Each scene shows the same named points in several views. A view is turned or mirrored, and shifted as a whole, has a little noise and may leave points out.

Scene 1
View 1
Z529: [-3, -2, -22, -19, -10, -27, -13, -4, 10, 5, -12, -17, -3, -5, -2, -12, -15, 6, -10, 5, 6, -14, -14, -9, 14, 8, -9, -7, 17, -4, 13, -8, -6, -4, -3, -12, 11, 14, 9, 14, 6, 20, -9, -12, -10, -2, 2, 1, -14, -11, -12, -7]
Z983: [-2, -4, -22, -19, -6, -24, -8, -8, 13, 1, -14, -16, -9, -2, -7, -12, -12, 6, -15, 3, 8, -8, -18, -10, 14, 10, -5, -6, 18, -1, 10, -4, -7, -4, 0, -11, 6, 11, 6, 11, 4, 18, -8, -13, -10, 0, 2, 2, -13, -11, -10, -6]
Z52: [19, -9, -17, -21, 11, -14, 8, -16, 17, 7, -23, -16, -5, 13, -28, -11, 5, -3, -21, 9, 6, -5, -16, 5, -1, 18, 12, -1, 16, -4, -2, 15, -12, -1, 19, -4, 1, -7, 0, 6, 2, 22, -13, -22, -15, 0, 11, 6, -8, -12, -10, 2]
Z971: [23, 0, -18, -6, -19, 2, 6, -18, -3, 15, 13, -23, 15, -26, 2, -11, -23, 8, 6, 29, 20, -26, -14, -7, -6, 12, -19, -7, 20, -7, 0, -21, -13, -8, 9, -7, 32, 11, -2, -2, 30, 33, -17, -27, -3, -19, 0, 3, -19, -7, -21, 2]
Z920: [6, 6, -8, -23, 6, -7, 17, 1, 6, 22, -20, -18, -9, 5, -24, -12, -11, 0, -8, 12, -2, 5, -12, -4, 8, 9, -3, -2, -5, -7, 4, -7, -19, 3, 7, 6, 12, -21, 5, -13, 12, 8, -8, -26, -15, -10, 10, 3, -3, -12, 7, 7]
Z60: [2, 12, -10, -17, -9, 0, 8, 0, -4, 27, -4, -25, -2, -17, -9, -13, -25, 6, 2, 18, 3, -6, -10, -11, 9, 5, -16, -4, -4, -8, 10, -24, -22, 1, 3, 4, 22, -11, 7, -16, 24, 10, -5, -29, -6, -19, 7, 5, -10, -11, 1, 4]
Z90: [-9, -4, -11, -31, 19, -33, 4, 10, 18, 6, -49, -10, -31, 37, -37, -11, 8, 0, -35, -10, -15, 15, -10, -2, 24, 14, 19, -1, -2, -3, 9, 23, -12, 9, 8, 6, -13, -22, 10, 5, -11, -4, -2, -18, -24, 6, 14, 5, 4, -20, 15, 2]
Z486: [8, 6, -4, -21, 11, -1, 17, 1, 5, 23, -23, -16, -12, 5, -29, -13, -7, 1, -11, 15, -3, 6, -10, -1, 9, 13, 3, 3, -8, -8, 6, 0, -23, 4, 13, 8, 12, -27, 4, -15, 15, 4, -9, -27, -11, -14, 11, 7, 0, -14, 8, 11]
Z676: [2, 16, -10, -14, -7, -2, 9, 4, -5, 25, -6, -26, -4, -16, -12, -12, -24, 2, 3, 18, 1, -3, -12, -10, 12, 2, -16, -4, -3, -9, 9, -21, -21, 3, 2, 5, 22, -13, 10, -18, 25, 8, -5, -26, -6, -18, 6, 3, -11, -9, 5, 10]
Z312: [-19, 7, -15, -31, 9, -37, -6, 17, 16, 6, -41, -12, -31, 20, -25, -13, -5, 2, -25, -14, -18, 16, -9, -13, 30, 2, 5, -5, -7, -4, 17, 7, -11, 11, -8, 5, -8, -15, 19, 4, -8, -7, 1, -14, -19, 5, 7, 4, 0, -17, 19, -3]
Z57: [-21, -7, -25, -31, 6, -50, -20, 6, 22, -10, -40, -13, -34, 21, -19, -10, -3, 3, -32, -20, -8, 8, -15, -10, 31, 8, 8, -7, 13, -2, 16, 15, -4, 3, -11, -5, -10, 11, 16, 20, -16, 0, 1, -5, -18, 13, 3, 2, -5, -16, 3, -12]
Z313: [3, -5, -23, -21, -1, -19, -3, -7, 14, 5, -18, -17, -8, 3, -12, -12, -11, 2, -15, 5, 5, -8, -15, -4, 10, 11, -3, -6, 15, -5, 7, 2, -11, -1, 3, -4, 4, 5, 5, 7, 6, 17, -10, -15, -12, -1, 4, 1, -11, -11, -8, -3]
View 2
Z60: [21, 1, -11, -5, 3, -29, -31, -14, 6, -11, 20, 4, 9, -4, 12, -9, 6, -5, 7, -31, -18, -18, 32, 10, -8, -10, 14, -4, -24, 19, -1, 6, 4, -3, -18, -21, 15, 20, 14, -1, -13, 10, -26, 11, 12, -2, -4, -6, -3, -2, 22, -8]
Z983: [10, 2, 10, -1, 7, -34, -21, 11, 10, 16, 16, 9, 26, -15, 17, -4, -5, 3, -1, -20, -13, -23, 29, 15, -15, 3, -18, 14, -29, 0, -1, -6, 11, 0, -9, 17, 2, 11, 6, 8, -2, 14, -17, -2, -2, -9, 10, -2, 9, -5, 5, -1]
Z920: [15, -10, -3, -4, 7, -27, -22, -3, 9, -3, 13, 9, 19, -6, 19, -7, -5, -1, -7, -25, -12, -24, 26, 12, -12, -3, 2, -4, -25, 12, 0, 7, 11, -3, -7, -5, 5, 22, 7, 4, -2, 4, -17, 5, 8, -11, -2, -5, -3, -5, 7, -9]
Z57: [6, -14, 21, 8, 13, -33, -13, 16, 8, 26, 2, 23, 38, -27, 33, -3, -21, 13, -39, -18, 0, -44, 26, 26, -24, 14, -28, -1, -28, -6, -17, 7, 21, 6, -14, 41, -14, 4, 2, 9, 3, -1, -8, -18, 1, -29, 14, 11, 9, -3, -15, -13]
Z676: [18, -3, -14, -6, 1, -26, -27, -14, 8, -12, 18, 4, 10, -5, 14, -7, 1, -2, 5, -30, -15, -17, 33, 8, -10, -13, 18, -3, -27, 20, 0, 8, 6, -4, -13, -23, 13, 25, 13, 2, -10, 11, -22, 10, 13, -4, -4, -9, -8, -1, 17, -5]
Z90: [-2, -32, 7, 2, 16, -21, -9, 9, 8, 12, -8, 22, 33, -9, 34, -10, -25, 7, -49, -22, 6, -48, 12, 21, -21, 2, -12, -19, -32, 4, -2, 18, 15, 2, 13, 21, -20, 26, -10, 7, 20, -3, 1, -6, 1, -34, -5, 9, -8, -4, -25, -23]
Z313: [9, -2, 6, 2, 10, -29, -22, 13, 7, 14, 16, 9, 21, -12, 18, -6, -9, 3, -3, -20, -9, -25, 21, 13, -12, 0, -12, 6, -26, 3, 0, -4, 7, -2, -2, 10, 0, 17, 3, 8, -1, 11, -14, 1, -3, -10, 5, -1, 3, -3, 3, -6]
Z529: [12, 6, 17, 0, 11, -36, -25, 16, 11, 22, 18, 9, 27, -20, 18, -4, -10, 4, -3, -18, -14, -25, 27, 19, -16, 4, -26, 15, -24, -3, -3, -9, 11, 4, -12, 25, -3, 8, 7, 11, -3, 13, -16, -5, -5, -10, 14, 0, 10, -6, 6, -4]
Z486: [8, -18, -9, -5, 7, -21, -19, -6, 6, -7, 7, 12, 19, 5, 19, -11, -6, -3, -9, -29, -5, -28, 20, 9, -10, -11, 13, -17, -26, 20, 5, 14, 8, -4, 10, -17, 2, 32, -1, 3, 7, 6, -11, 8, 9, -15, -8, -4, -15, -6, 1, -14]
Z52: [-2, -12, 1, 0, 14, -25, -18, 22, 10, 15, 12, 11, 24, 2, 14, -7, -15, -1, -2, -18, -9, -32, 10, 12, -10, -5, -10, 0, -28, 2, 15, -7, 1, -4, 28, 9, -6, 22, -12, 12, 14, 16, -6, 5, -9, -12, -1, -3, -4, -9, -7, -13]
Z971: [20, 21, -10, -6, -1, -34, -39, -2, 10, -7, 33, -6, 5, -5, 1, -7, 10, -8, 42, -24, -25, -4, 32, 2, -8, -13, 9, 18, -21, 17, 12, -12, 3, -10, -16, -25, 23, 17, 18, 9, -16, 24, -30, 14, 1, 12, 3, -15, 5, -3, 33, 5]
Z312: [9, -26, 8, 3, 9, -26, -10, -5, 7, 8, -4, 19, 29, -20, 33, -6, -19, 9, -45, -24, 1, -46, 26, 21, -20, 4, -10, -17, -30, 6, -17, 22, 22, 7, -14, 19, -10, 19, 1, 4, 4, -7, -7, -9, 11, -31, 3, 8, -3, -2, -11, -16]
View 3
Z971: [-10, 12, -12, 27, 17, 6, -36, -39, 8, 22, -41, -7, -5, 25, 9, 21, 5, 7, 24, 10, 19, -19, 41, -8, 41, -7, -6, 14, -18, -15, 27, -22, 32, 14, -4, -25, 16, -8, -13, 3, -24, 13, -13, 18, -11, -18, 34, 12, -12, -6, -14, 15]
Z676: [-16, 11, -6, 13, 15, 4, -35, -15, 14, 12, -22, -1, -13, 2, -14, 8, 1, 2, 5, 17, 26, -7, 26, -14, 26, -7, 4, 2, -17, -14, 13, -13, 18, -8, 2, -8, 10, -13, -17, 10, -25, 13, -17, 9, -16, 1, 33, 1, -5, -1, -14, 15]
Z60: [-15, 10, -9, 14, 11, 4, -35, -17, 13, 9, -21, -3, -10, 9, -12, 13, 5, 2, 3, 17, 29, -6, 25, -11, 27, -8, 3, 2, -19, -15, 13, -14, 23, -2, -1, -8, 9, -13, -20, 7, -24, 8, -19, 8, -14, -7, 29, -1, -11, 0, -12, 16]
Z312: [-5, -14, 4, 3, 13, 12, -22, 8, 27, -24, 7, 8, -6, -26, -37, -16, -4, -13, -12, 10, 29, 16, 2, -7, 7, 16, 22, 5, -14, -6, -18, 12, -4, -34, 16, 15, -12, -7, -9, -2, -5, 5, -24, 1, 15, 10, -1, 7, 15, -10, -6, 6]
Z90: [-17, -10, 3, -2, 16, 9, -29, 12, 35, -20, 1, 2, -12, -41, -35, -26, -9, -9, -10, 7, 23, 20, 3, -14, -9, 20, 17, -4, -22, -15, -22, 14, -5, -35, 19, 24, -4, -6, -4, -5, 17, 13, -15, 4, 15, 13, -13, 14, 32, -20, -10, -2]
Z52: [-12, -2, -6, 12, 21, 11, -32, -13, 24, 0, -32, -8, -14, -21, -5, -17, -10, 4, 19, 2, 9, 2, 22, -14, 5, 19, 1, 2, -29, -22, -1, -4, 7, -5, 11, 6, 12, -6, 0, -5, 19, 17, -6, 17, 8, -4, 0, 22, 29, -25, -17, -3]
Z57: [9, -32, 6, 8, 14, 12, -13, -2, 25, -30, 4, 12, 4, -25, -29, -15, -4, -6, -5, 3, 18, 16, 3, 4, 11, 28, 23, 20, -10, -5, -15, 17, -3, -28, 26, 10, -23, 2, -1, -16, -1, 6, -19, 8, 39, -1, -13, 25, 15, -25, -10, -4]
Z486: [-20, 9, -6, 6, 19, 7, -35, -4, 26, 1, -17, -4, -16, -22, -19, -13, -5, -3, 5, 11, 21, 4, 18, -18, 4, 8, 3, -4, -24, -19, -8, -4, 8, -13, 3, 12, 13, -12, -9, 5, 7, 15, -8, 12, -5, 7, 6, 9, 20, -15, -12, 5]
Z983: [3, -14, -1, 17, 14, 9, -22, -19, 17, -7, -22, 2, -2, -1, -6, 0, 0, -1, 13, 6, 13, -2, 20, 1, 25, 17, 9, 19, -17, -12, 6, 0, 14, -8, 13, -7, -4, -1, -2, -12, -4, 9, -14, 15, 22, -9, 8, 26, 6, -21, -10, 5]
Z920: [-14, 3, -7, 11, 15, 5, -33, -12, 19, 0, -18, 0, -8, -6, -15, 3, 0, -2, 4, 12, 25, 3, 21, -9, 18, 5, 5, 4, -18, -15, 4, -4, 10, -13, 6, -1, 8, -6, -14, 4, -11, 13, -16, 9, -4, 1, 16, 8, 6, -10, -11, 10]
Z529: [5, -16, -1, 17, 14, 13, -23, -21, 17, -5, -21, 2, 0, 3, -9, 4, 0, 0, 9, 5, 15, -1, 21, 1, 30, 16, 8, 23, -13, -9, 7, 0, 15, -9, 13, -9, -4, -3, -3, -9, -10, 5, -16, 12, 19, -12, 13, 26, 5, -21, -9, 7]
Z313: [-5, -8, -8, 17, 14, 11, -28, -15, 21, -3, -23, 0, -4, -6, -12, -6, -6, 2, 10, 9, 17, -2, 22, -9, 20, 12, 5, 12, -16, -14, 3, -2, 12, -10, 11, -3, 1, -3, -5, -7, 2, 11, -12, 15, 13, -7, 7, 21, 14, -20, -12, 4]
View 4
Z313: [0, 22, 0, 10, -3, -4, -3, -17, -18, -16, 8, 27, -7, 3, 9, 7, -10, -7, 14, 14, -27, -3, 10, -13, 0, 27, -5, -21, 9, 15, 1, -2, 8, -26, 13, -27, 6, 3, -7, -11, -30, 3, 27, -10, 9, 3, -7, 3, -9, -8, -21, 7]
Z90: [15, 22, -28, 34, 11, -43, -31, -30, -26, -60, 10, 13, -7, -11, 9, -3, -34, -33, -33, -15, -42, 8, -21, -7, 12, 2, -19, -10, 23, 14, -14, 3, 43, -40, 12, -53, 14, -5, -22, 1, -16, 4, 45, -6, 11, 1, 1, -1, -23, -13, -30, -3]
Z60: [-3, 6, -9, 5, -4, -10, -10, 2, -43, -7, 19, 36, -18, -10, 9, 12, 5, 10, 27, 11, -21, -24, 16, -5, 4, 36, -3, -14, 15, 4, 7, -11, -15, -27, -8, -7, 9, 28, 5, -15, -40, -9, 17, -19, 26, 1, -24, -3, 14, -21, -20, 9]
Z486: [1, 10, -19, 18, 9, -32, -15, -8, -36, -28, 20, 25, -15, -16, 16, 5, -6, -8, -2, 5, -24, -18, 2, -2, 2, 23, -9, -15, 18, 8, -1, -14, 8, -24, -7, -23, 10, 25, -4, -12, -29, -9, 32, -9, 29, -10, -20, -11, 9, -18, -8, 12]
Z57: [9, 23, -2, 22, -1, -4, -19, -33, -19, -35, 0, 25, -7, 8, -5, 2, -31, -15, 4, 1, -40, 12, -4, -14, 16, 14, -11, -15, 16, 19, -3, 16, 30, -41, 25, -48, 10, -12, -18, 1, -27, 16, 30, -17, -5, 21, 4, 17, -35, -8, -47, -4]
Z312: [10, 13, -15, 25, 2, -21, -30, -25, -39, -44, 5, 24, -12, -2, -1, 7, -25, -13, -7, -11, -41, 2, -10, -5, 18, 12, -12, -7, 23, 8, -1, 6, 26, -44, 9, -40, 13, 1, -12, -3, -29, 10, 27, -17, 14, 12, -5, 8, -24, -14, -40, -3]
Z971: [-14, 9, 7, -8, -8, 7, 10, 4, -29, 14, 20, 41, -16, 2, 10, 11, 18, 15, 45, 36, -10, -26, 33, -9, -8, 50, 7, -24, 4, 9, 8, -13, -25, -15, -4, -4, 0, 29, 14, -19, -46, -11, 13, -17, 23, -4, -22, -1, 19, -17, -6, 18]
Z983: [1, 20, 2, 8, -6, 2, 0, -19, -19, -11, 7, 32, -8, 8, 4, 6, -7, 0, 20, 19, -28, -3, 14, -14, 3, 30, -2, -18, 12, 17, 1, 2, 7, -26, 17, -30, 6, 0, -5, -8, -32, 7, 25, -16, 6, 10, -5, 10, -14, -9, -26, 10]
Z920: [0, 10, -8, 14, 0, -13, -12, -9, -31, -19, 16, 30, -14, -3, 7, 9, -5, 0, 12, 8, -26, -13, 9, -8, 3, 25, -5, -18, 14, 8, 1, -4, 0, -29, 2, -22, 7, 19, -2, -11, -34, -3, 25, -14, 22, 1, -16, 1, 0, -16, -20, 10]
Z676: [-6, 6, -12, 8, -4, -11, -11, -4, -44, -11, 20, 36, -16, -10, 10, 12, 4, 8, 21, 13, -23, -22, 13, -4, 4, 36, -3, -16, 15, 4, 6, -11, -11, -26, -9, -8, 9, 28, 4, -11, -37, -11, 16, -18, 28, -2, -24, -3, 11, -22, -20, 10]
Z52: [-2, 25, -3, 14, 7, -20, 7, -20, -7, -17, 10, 21, -5, 0, 24, -1, -12, -19, -1, 18, -24, -4, 5, -13, -13, 22, -12, -23, 9, 24, -6, -4, 15, -15, 14, -34, 4, 5, -12, -12, -21, -3, 42, -1, 10, -12, -5, -10, -2, -10, 0, 15]
Z529: [-2, 18, 8, 4, -6, 7, -1, -16, -20, -7, 8, 33, -11, 7, 3, 7, -5, 3, 28, 22, -27, -3, 14, -12, 4, 31, -5, -19, 12, 15, 3, 3, 1, -27, 14, -29, 4, 5, -1, -8, -35, 8, 22, -18, 7, 12, -8, 9, -11, -9, -29, 9]
View 5
Z486: [-9, 7, -9, -13, 5, -5, 24, -2, 11, -8, 15, 1, 1, -3, 0, 3, 2, -4, -19, -13, -7, 11, 3, -13, 4, -12, -10, 2, 3, 11, -20, -6, 2, -10, 2, -15, 35, 6, 3, 26, 1, -34, 11, -6, -1, -19, -12, 0, 2, -11, -2, -2]
Z90: [-33, -17, -28, -25, -10, -3, 23, 16, -16, -29, 12, 6, -13, 11, -22, 9, 21, 7, -11, -24, 21, 21, -6, -33, 24, -23, -5, 0, -8, 26, -34, -39, 11, -17, 12, -3, 34, 8, 16, 10, 6, -25, 12, 5, -10, -34, -12, -2, 8, -22, -20, 12]
Z57: [-34, -16, -25, -13, -22, 4, 26, 29, -24, -19, 0, 0, -21, 15, -18, 3, 7, 5, 10, -27, 45, 6, 2, -21, 45, -11, 12, -12, 1, 36, -29, -36, 4, -1, 19, -11, 4, 4, 19, -8, 2, -13, -1, 19, -17, -30, -12, 3, 19, -19, -31, 8]
Z676: [-2, 19, 4, 3, 5, 2, 28, -3, 20, 7, 6, -5, 4, -6, 13, -4, -8, -15, -8, -9, -3, -3, 11, 5, 7, -6, -7, -12, 9, 10, -5, 14, -4, -1, 0, -28, 16, 2, 9, 24, -3, -35, 6, -6, 2, -16, -14, -4, 2, -1, -6, -9]
Z312: [-37, -13, -23, -17, -21, -2, 26, 24, -17, -19, 7, -2, -15, 11, -16, 5, 9, -1, 3, -24, 36, 16, 1, -26, 36, -20, 6, -12, -1, 32, -33, -40, 10, -13, 17, -9, 21, 9, 24, 0, 2, -21, 7, 13, -13, -35, -10, -6, 11, -19, -31, 9]
Z52: [0, -12, -26, -15, 8, 5, 16, 8, -6, -15, 19, 12, -12, 10, -17, 10, 23, 21, -12, -21, 1, -1, -3, -22, 16, -8, 0, 13, 1, 22, -11, -7, -7, 9, 2, -8, 10, 9, 1, 18, 7, -25, 3, 1, -7, -17, -21, 16, 11, -15, 3, 0]
Z529: [-8, 2, -9, 3, -5, 6, 23, 10, -4, 5, 2, 0, -12, 8, -1, -2, -3, 3, 7, -23, 22, -8, 9, 1, 29, -1, 9, -10, 14, 26, -4, 5, -9, 11, 4, -22, -13, 4, 8, 2, 1, -20, -3, 13, -8, -18, -18, 11, 16, -7, -12, -5]
Z983: [-6, -2, -13, -1, -5, 7, 19, 13, -7, 0, 5, 3, -11, 7, -6, 2, -1, 7, 9, -17, 21, -6, 5, -6, 26, 0, 8, -7, 9, 26, -7, -2, -9, 13, 6, -19, -9, 3, 9, 2, 3, -22, -4, 10, -7, -18, -19, 14, 15, -9, -11, -2]
Z60: [0, 19, 2, 4, 4, 0, 29, -3, 15, 8, 2, -6, 3, -5, 14, -3, -14, -17, -5, -8, -4, -3, 10, 5, 9, -2, -10, -11, 12, 10, -4, 14, -6, -2, 0, -29, 11, 3, 8, 22, -2, -32, 4, -7, 4, -17, -13, -1, 3, 1, -8, -10]
Z920: [-11, 7, -5, -5, 0, 3, 23, 3, 6, -3, 8, 3, -3, -1, 2, -2, -3, -6, -6, -14, 5, 3, 3, -5, 16, -6, -7, -9, 5, 16, -11, 0, -4, -2, 4, -19, 15, 6, 9, 16, 1, -30, 3, 1, -2, -20, -14, 1, 6, -7, -9, -3]
Z971: [20, 22, 6, 14, 15, 7, 20, -5, 16, 21, 3, -1, -2, -5, 18, -4, -16, -4, -1, -7, -8, -16, 11, 18, 10, 8, -1, -7, 19, 7, 13, 39, -21, 19, -6, -31, -10, 0, -4, 20, 2, -32, -4, -5, 4, -4, -17, 15, 7, 6, 6, -17]
View 6
Z983: [6, 14, 10, 5, -6, -10, -4, -19, -7, -3, 4, 15, 0, 11, -2, -3, -9, 0, -8, 14, -20, 3, 20, 28, -28, -4, 3, -4, -5, -22, 0, -7, -6, -16, 18, 25, -9, -3, -1, 19, 0, 11, 6, -11, 3, 11, 2, -12, 15, -12, -15, 7]
Z57: [23, 28, 8, -2, -18, 0, -17, -24, -13, -1, 3, 19, 4, 20, 3, 15, -12, -13, -11, 19, -12, -1, 25, 42, -36, -8, 15, 15, -21, -18, 17, 3, 4, -11, 24, 12, -15, 10, 2, 3, -30, 0, 22, -4, 23, 23, 2, 5, 34, -44, -25, -8]
Z313: [-2, 16, 8, 3, -4, -4, -5, -21, -2, -1, 4, 9, 2, 12, -2, -3, -8, 1, -8, 8, -20, 7, 20, 24, -31, -4, -1, -1, -11, -14, 3, -8, -3, -13, 17, 19, -9, -5, -1, 16, -1, 15, 12, -9, 4, 5, 7, -9, 9, -4, -17, 8]
Z529: [3, 17, 10, 10, -4, -12, -3, -20, -8, -2, 6, 19, -3, 12, -6, -4, -7, -2, -9, 17, -22, 1, 20, 29, -25, -7, 2, -5, 0, -23, -2, -7, -7, -20, 18, 25, -5, -1, -4, 23, 4, 14, 4, -11, -6, 15, 1, -18, 13, -8, -15, 8]
Z60: [-9, 18, 6, -8, 12, -3, 22, -21, 14, 4, 5, -6, 5, 4, -4, -5, -9, 11, -11, 3, -27, 9, 23, 26, -32, -15, -19, -12, 15, -5, 6, -20, -4, -17, 18, 17, 8, -8, 4, 28, 19, 31, 16, -9, -28, 10, -5, -25, -1, 23, -17, 1]
Z676: [-10, 17, 6, -10, 11, 1, 20, -19, 19, 3, 4, -8, 6, 5, -5, -1, -6, 12, -10, 1, -25, 8, 25, 23, -32, -13, -18, -11, 13, -3, 6, -20, 0, -16, 20, 14, 4, -10, 3, 24, 16, 30, 17, -8, -23, 8, -2, -25, -2, 22, -17, -2]
Z90: [15, 29, 0, -18, -6, 20, -10, -25, 6, -2, 3, -7, 25, 16, 7, 19, -18, -5, -10, 3, -7, 14, 27, 33, -52, -9, 3, 9, -34, 0, 25, -1, 15, 6, 27, 1, -22, -1, 10, 2, -28, 3, 41, 0, 31, 11, 16, 18, 19, -24, -25, -10]
Z52: [-4, 14, 3, 4, 3, 5, -13, -17, 1, -5, 3, 0, 14, 8, 2, -7, -14, -3, -6, -2, -13, 12, 17, 13, -38, 5, -5, -7, -27, -11, 1, -5, 5, 2, 17, 25, -23, -20, -1, 14, 2, 14, 20, -7, 17, -7, 26, 6, 3, 1, -11, 14]
Z312: [18, 33, 3, -19, -9, 8, -3, -24, 5, 2, 0, -1, 13, 19, 3, 21, -14, -4, -9, 13, -14, 3, 32, 42, -44, -16, 4, 9, -12, -4, 27, -4, 14, -8, 28, 0, -8, 9, 11, 6, -25, 10, 36, -4, 13, 20, 0, 4, 25, -27, -27, -15]
Z486: [-8, 23, 4, -17, 9, 13, 11, -20, 18, 3, 2, -16, 18, 7, 3, 4, -15, 7, -7, -5, -16, 15, 23, 20, -43, -13, -17, -7, -7, 4, 13, -14, 10, 1, 20, 7, -10, -12, 8, 17, 5, 23, 31, -3, -3, -1, 12, -5, -1, 17, -16, -4]

Which points are out of place in each view (at most two, in the order of its rows)? Write - if all are in place.
view 1: Z971, Z920
view 2: Z529
view 3: Z486
view 4: Z90
view 5: Z312
view 6: -
